A landscape with many peaks, sampled at points; each row gives a point and its height.
From any point a climber steps to the highest of the 2 points nearest to it. It stops when none of these is higher. Distance is the straight distance between rows; heights are no part of it.
j_675 height 490: [127  95 110 185 111 149 147 134 186  74  98 103 142 132 178 144 107 166
 123 165 132]
j_375 height 330: [120 155 145 126 119 116 131 115 137 186 127 135 146  97  88 134 101 138
 145 144 127]
j_999 height 237: [101 130 138 157 158 119 116 116 133  96  89  89 159  68 207 161 127 116
  81 119 115]
j_821 height 307: [209  99 118  96  89 131 110 135  77  93 139 137 110 216 109 117 158 115
 133 146 100]
j_168 height 501: [131 125 159 151 112 160 149 117 100 121 120 140 140 138 135 142 116 183
 150 148 102]
j_54 height 192: [158 117 144 119 112 108  94 124 133 136 138  99 148 148 166 159 131 114
 124 111  96]
j_623 height 290: [157 133  93 142 142  89 118 142 162 152 147 126 128 127 105  91 147  76
 149  72 152]
j_795 height 201: [140 163 143  60 127 127 129 163 122 172 168 164  79 142  67  97 135 144
 163 129 164]
j_671 height 502: [ 88 148 147 145 154 156 163 119 127 121 101 133 146 111 110 140  68 169
 150 124 122]
j_469 height 188: [141  98 116 158 138 152 121 138 115 127 109 108 128 155 152 129 142 139
 146 127 103]
j_52 height 640: [130 126 123 141 126 168 153 131 124 141  88 134 121 132 119  88  92 151
 145 124 127]
j_426 height 215: [135 141 138 133 151 119 106 132 149  92 127  98 161  71 214 141 147  82
  88 112 132]
j_459 height 187: [153  73 107 159 116 179 118 110 134  74 119 125 135 161 194 157 155 156
 126 164 130]
j_299 height 289: [ 93 140 113 159 158 121 133 116 144 144 118 116 160  76 152 149 112  96
 120 110 144]
j_871 height 226: [103 114 108 162 139 164 192 104 170  69  61 103 123 119 128 177  46 169
 120 129 143]
j_76 height 304: [168  97 133 156  76 152 104 123 120 119 128 126 137 129 157 153 115 138
 105 154  83]
j_741 height 269: [165  88 129 149  84 174 107 127 124  80 115 114 128 131 179 148 102 186
 102 182  80]
j_3 height 433: [100 170 135 107 202  91 104  91 121 158 123 138 169  50 135 108 150  54
  72  83 137]
j_103 height 93: [123  75  89 160 102 181 172 123 189  49  66  93  84 129 180 154  77 190
 105 164 155]
j_478 height 509: [141 153 194 109 128 132 119 135  83 177 151 146 113 138  82 137 172 156
 161 138 112]
j_721 height 350: [100 151 160  93 159  74 105 118 102 162 157 122 145 133 157 146 167  79
 126 111 131]
j_688 height 232: [138 109 120 125  92  95 118 141 124 133 160 130 131 196 128 123 146 108
 158 137 112]
j_973 height 396: [182 139 150  97  77 122 129 159 108 122 144 130 122 186  90  86 144 126
 149 139 110]
j_30 height 343: [173 143 147  84  93  85 129 178 111 117 162 124 113 176  65 123 153 101
 140 117 123]
j_837 height 321: [183 124 145 146 135  88 105 154 120  90 142  96 166 151 142 125 166  89
 111 100  96]
j_334 height 570: [ 50 135 109 123 190 143 139  97 127 144 131 132 134  89 108 152  74 144
 115 117 158]
j_141 height 365: [135 121 122 131 147  89 106 150 131 111 147 112 146 134 155 108 148  82
 122  94 116]
j_439 height 260: [ 81 133 122 164 176 119 129 106 123 126  81 103 152  69 165 165  94 121
 100 134 113]
j_896 height 183: [144  97 117 110  90 152 138 128 165 109 119 134 108 156 140  82  78 150
 143 142 118]
j_64 height 77: [115  86 107 154 131 168 144 124 147  68  82  95 102 118 161 184  80 183
 106 166 133]
j_702 height 176: [ 63 111  85 167 149 169 171 124 150 105 132 126 115 118 137 137  85 141
 124 101 157]
j_114 height 283: [ 74 162  74 112 186 118 167  86 186 181 136 180 117  87  58 103  86 160
 122 112 187]
j_438 height 191: [175  80  94 121  77 159 124 143 117 124 127 121 101 186 140  95 146 103
 125 144 128]
j_84 height 314: [ 97 133 110 110 132 169 159 134 141 173 126 159  82 129  94  95  99 141
 136 122 159]
j_456 height 127: [149  82  88 151  72 183 151 137 171  90  82 132 100 160 172  84 126 152
 125 154 139]
j_569 height 439: [134 143 178 118 101 120 117 141  80 147 153 140 131 132 105 163 169 110
 141 142 122]
j_802 height 244: [ 90 190  98  83 186 127 153 101 187 190 150 199 113  72  45 119 123 157
 133 137 202]
j_930 height 475: [ 57 144 137 124 173 134 117 101  93 146 137 125 137  95 133 171  89 159
 123 135 114]
j_297 height 163: [177 176 172  49 134 120 110 186 107 178 153 157  74 153  50 131 170 150
 162 139 157]
j_451 height 437: [151 104 120 173 109 144 113 145 173  71 118 106 149  98 202 149 133 145
  93 152 116]
j_637 height 268: [169  99 124 115 105 120 103 119  99  96 151 136 131 201 160 133 158 134
 141 149 108]
j_678 height 162: [ 76 136 111 106 108 151 175 117 145 160  77 155  89 148  85  88  70 180
 164 155 132]
j_363 height 231: [ 80 109 124 151 151 151 132 116 128  89 115 116 144 114 172 165 108 151
 125 134 116]
j_269 height 470: [ 80 129 105 131 154 145 125 123 130 142 138 140 134 100 107 111  96 141
 132 116 140]
j_33 height 367: [ 87 153 108 146 201  82 122  91 148 143 131 127 153  63 168 111 136  68
  89  86 154]
j_691 height 414: [ 93 135 165 128 160 109 109 106  85 165 133 118 144  92 145 153 121 138
 130 118  97]
j_566 height 291: [149 169 163  87 125  60 141 174 121 122 160 134 146 147  53 126 164  75
 130 101 142]
j_198 height 233: [111 154 124 115 136 104 114 162 129 179 162 152 110 109  67 115 148 102
 137 127 154]
j_611 height 213: [ 93 197 140  81 179 134 124 105 143 189 154 176 130  78  67 120 127 150
 141 125 173]
j_769 height 133: [180 211 166  55 150  87 112 190 124 171 152 159  73 113  41 137 190 142
 154 136 181]
j_452 height 137: [162  92 105 149  92 116 106 145 124 115 157 120 119 174 152 143 180  65
 118 107 139]
j_366 height 354: [112 115  82 149 129 136 148 124 186 142 120 138 109 125 125  84  93 123
 154  90 162]
j_102 height 168: [198  67  99 163  99 179 110 115 153  63 116 126 116 157 186 154 164 187
 105 198 135]
j_809 height 222: [193 112 159 124  90 105  88 134  96 135 139 105 128 139 132 156 160 110
 113 122  78]
j_312 height 349: [177 105 139  97  51 151 120 140  82 127 132 147 105 200  92  90 153 136
 141 160  93]
j_86 height 426: [122 126 107 127 110 109 130 122 175 160 126 143 115 152 110  88 107 141
 167 118 146]
j_609 height 159: [101 144 166 143 149 110 115 115 108 107 128 113 177 119 195 133 135 123
 123 114  91]
j_154 height 181: [ 70 122 105 146 121 148 181 104 140 123  90 138 113 150 101 117  92 164
 159 154 141]
j_138 height 306: [121 109  99 171 108 112 104 131 147 129 135 109 145 110 172 135 140  92
 117 134 128]
j_232 height 236: [149  96  79 125  99 144 126 158 135 140 136 137 101 156 123  88 111  93
 122 110 127]
j_573 height 209: [124  97 114 161 145 154 123 132 128  96 119 111 141 132 193 158 158 131
 127 126 125]
j_36 height 186: [119 177 158  78 154  87  97 144 109 176 161 150 114  98  81 146 170 103
 127 112 150]
j_670 height 391: [ 89 141 106 118 152 148 154 113 156 168 145 157 124  87  77 102 104 119
 136  96 173]
j_834 height 348: [200  89 130 145  78 140  89 145 109  88 137 118 145 149 168 153 157 126
  97 158  99]
j_616 height 305: [143 107 129  96  69 157 139 138 111 135 116 149  92 206 123  73 144 152
 152 167 123]
j_60 height 252: [131 138 118  87 103 146 141 155 131 160 151 152  82 154 100  70 119 129
 150 115 153]
j_423 height 332: [101 160 130 129 146  94 111 105 119 176 140 125 157  68 129 144 136  83
 113 121 132]
j_111 height 432: [118 150 135 121 163  78 115 139 125 131 148 127 159  99 137 115 163  42
 105  86 136]
j_771 height 293: [137  91  87 154 115 162 134 138 161 132 124 114 110 125 157 104 101 116
 132 102 144]
j_603 height 49: [ 90 111 129 124 114 155 150 115 115 141 106 113 106 132 120 167  65 181
 141 158 118]
j_266 height 522: [180 126 147 123 100 138 131 152 114 120 146 132 133 153 101 123 144  83
 128  85 129]
j_118 height 243: [125 144 103 140 158  97 117 116 168 165 146 145 153  80  90  99 136  78
 122  71 162]
j_864 height 212: [161 103 125 116  89 157 122 138 117  99 123 134 125 169 134  92 116 175
 131 152  88]
j_917 height 220: [154 165 172  68 143  78 114 155  74 166 161 126 104 137  74 153 186 108
 129 106 128]
j_540 height 257: [145 144 164 102 139  75 107 146  72 132 145 111 139 148 107 147 199  85
 121 105 117]
j_822 height 199: [108 134 122 131 116  83 117 148 134 142 168 147 127 165 118 124 163 100
 157 112 148]
j_153 height 322: [124 115 166 141 116 135  98  95  66 136 137 107 123 129 147 165 135 167
 129 158  79]
j_578 height 351: [127 120 148 162 103 121 100 122 123 118 131 113 168 104 172 157 170  84
 103 153 106]
j_319 height 247: [163 182 148  56 150  46 135 185 127 144 160 129 115 136  30 138 179  99
 139  99 160]
j_687 height 381: [119 146 155 127 117 108 113 132 118 163 153 132 155 104 108 137 142  99
 135 119 117]
j_59 height 331: [ 72 137  90 132 164 144 174  92 166 148 119 159 115 109  75  96  73 151
 141 116 168]
j_347 height 253: [209 112 161 144 100 102  87 124  65  93 141 114 137 160 146 175 195 113
 102 146  82]
j_727 height 241: [194  92 112 138  77 156  99 118 126  82 116 124 128 163 161 105 120 174
 107 190  97]
j_939 height 555: [101 131 159 131 135 161 150 116 109 145 100 148 138 123  96 111 109 185
 163 146 114]
j_276 height 548: [126 103 107 152 123 159 157 129 161 107  85 116 144 122 145 124  91 164
 129 143 127]
j_608 height 124: [113  92  67 159  84 161 175 126 197  76  93 111  88 129 160  97  74 150
 118 140 153]
j_614 height 164: [163  96 106 157 106 163 115 156 130 107 142 129 135 163 160 116 151 101
 134 123 123]
j_613 height 521: [127 178 135  95 193  68 116 112 127 166 140 137 160  82  98 118 158  56
 114  80 150]
j_187 height 35: [ 98 106 128 123  86 187 137 121 117 143  98 144 100 155 118 117  79 174
 134 171 118]
j_696 height 271: [ 73 139  87 143 169  95 132 100 179 126 141 131 144 112 148 103 100 116
 137  94 142]
j_886 height 208: [ 80 113 100 167 166 157 150 119 149  74 115  99 128  95 175 168  84 139
  96 111 146]
j_307 height 601: [164 140 193 117  92 127 116 141  61 136 166 138 119 165  87 129 159 159
 150 148  80]
j_738 height 452: [204 122 147 120  78 138 121 156 113  98 131 117 146 167 131 105 142 108
 126 120 102]
j_368 height 152: [122  90  91 127  83 180 168 125 171 104  91 133  85 158 162  63  75 141
 125 137 144]
j_546 height 346: [152 154 130 104 162  58 118 138 143 148 156 121 129 143  88 112 160  71
 147  77 152]
j_258 height 516: [161 140 173 138 106 154 119 119  93 116 152 139 141 141 126 126 146 151
 151 129  87]
j_869 height 108: [142  69  81 159  98 184 156 127 189  58  80 126  94 158 192 111 101 187
 116 183 144]
j_600 height 364: [133 154 186 124 144 111  98 119  61 161 143 117 131 107 126 147 146 149
 141 148  70]
j_282 height 194: [113 151 162 117 153  85 109 115 101 105 118 100 167  76 198 132 157  69
  86 106 113]
j_956 height 175: [ 79 157 169 119 161 112 125  88 104 123 119 114 178  70 181 140 131 103
 102 108 113]
j_504 height 281: [115 166 132  96 126 113 121 134 148 207 136 166 110 111  57 118 126 132
 154 149 150]
j_406 height 288: [155 126 166 128 141 103  98 148  64  89 137 101 155 155 135 135 190  97
 115 117  86]
j_277 height 315: [109 120 111 135 150 108 115 139 161 126 139 126 151 140 159 105 116 126
 139 111 116]
j_56 height 392: [166 114 144 167  95 135  99 134 120  71 140  96 150 108 194 156 158 117
  95 154  97]
j_104 height 285: [ 73 140  85 167 161 137 181 100 162 136 104 132 124  85  86 138  66 137
 112 107 173]
j_450 height 190: [ 96 172 136 110 182 119 135 120 127 167 143 162 155  71  88 118 137 118
 135 129 148]
j_706 height 62: [ 86  98 115 154 124 190 164 114 118 102  82 111  96 138 127 157  69 181
 114 160 112]
j_289 height 249: [ 92 130 101 157 160 157 179 101 150 111  67 103 129  78 106 158  35 155
 126 113 153]
j_441 height 425: [140 183 147  81 176  53 125 135 124 170 153 129 130 115  81 133 195  55
 126  70 175]
j_595 height 362: [100 173 184  84 161  84 106 101  95 175 135 132 151  96 145 148 146 121
 130 125 109]
j_925 height 203: [ 82 109  87 151 122 144 189 111 165  96  71 110 104 154 119 136  48 171
 142 140 153]
j_147 height 284: [165 105 158 143 116 112  95 102  56 121 144 119 128 158 148 158 185 149
 127 152  70]

Where does a climber stop that starts at each point below?
j_609 => j_307
j_154 => j_334
j_809 => j_334

Call two points neighbours if one is among the 2 nearest of the other. Go from one point of each pair to the other, from neighbour to neighbour, staying as high as possible. Name the lowest point that can't be avoided.
j_266 and j_56 => j_917
j_52 and j_307 => j_168
j_86 and j_334 => j_60
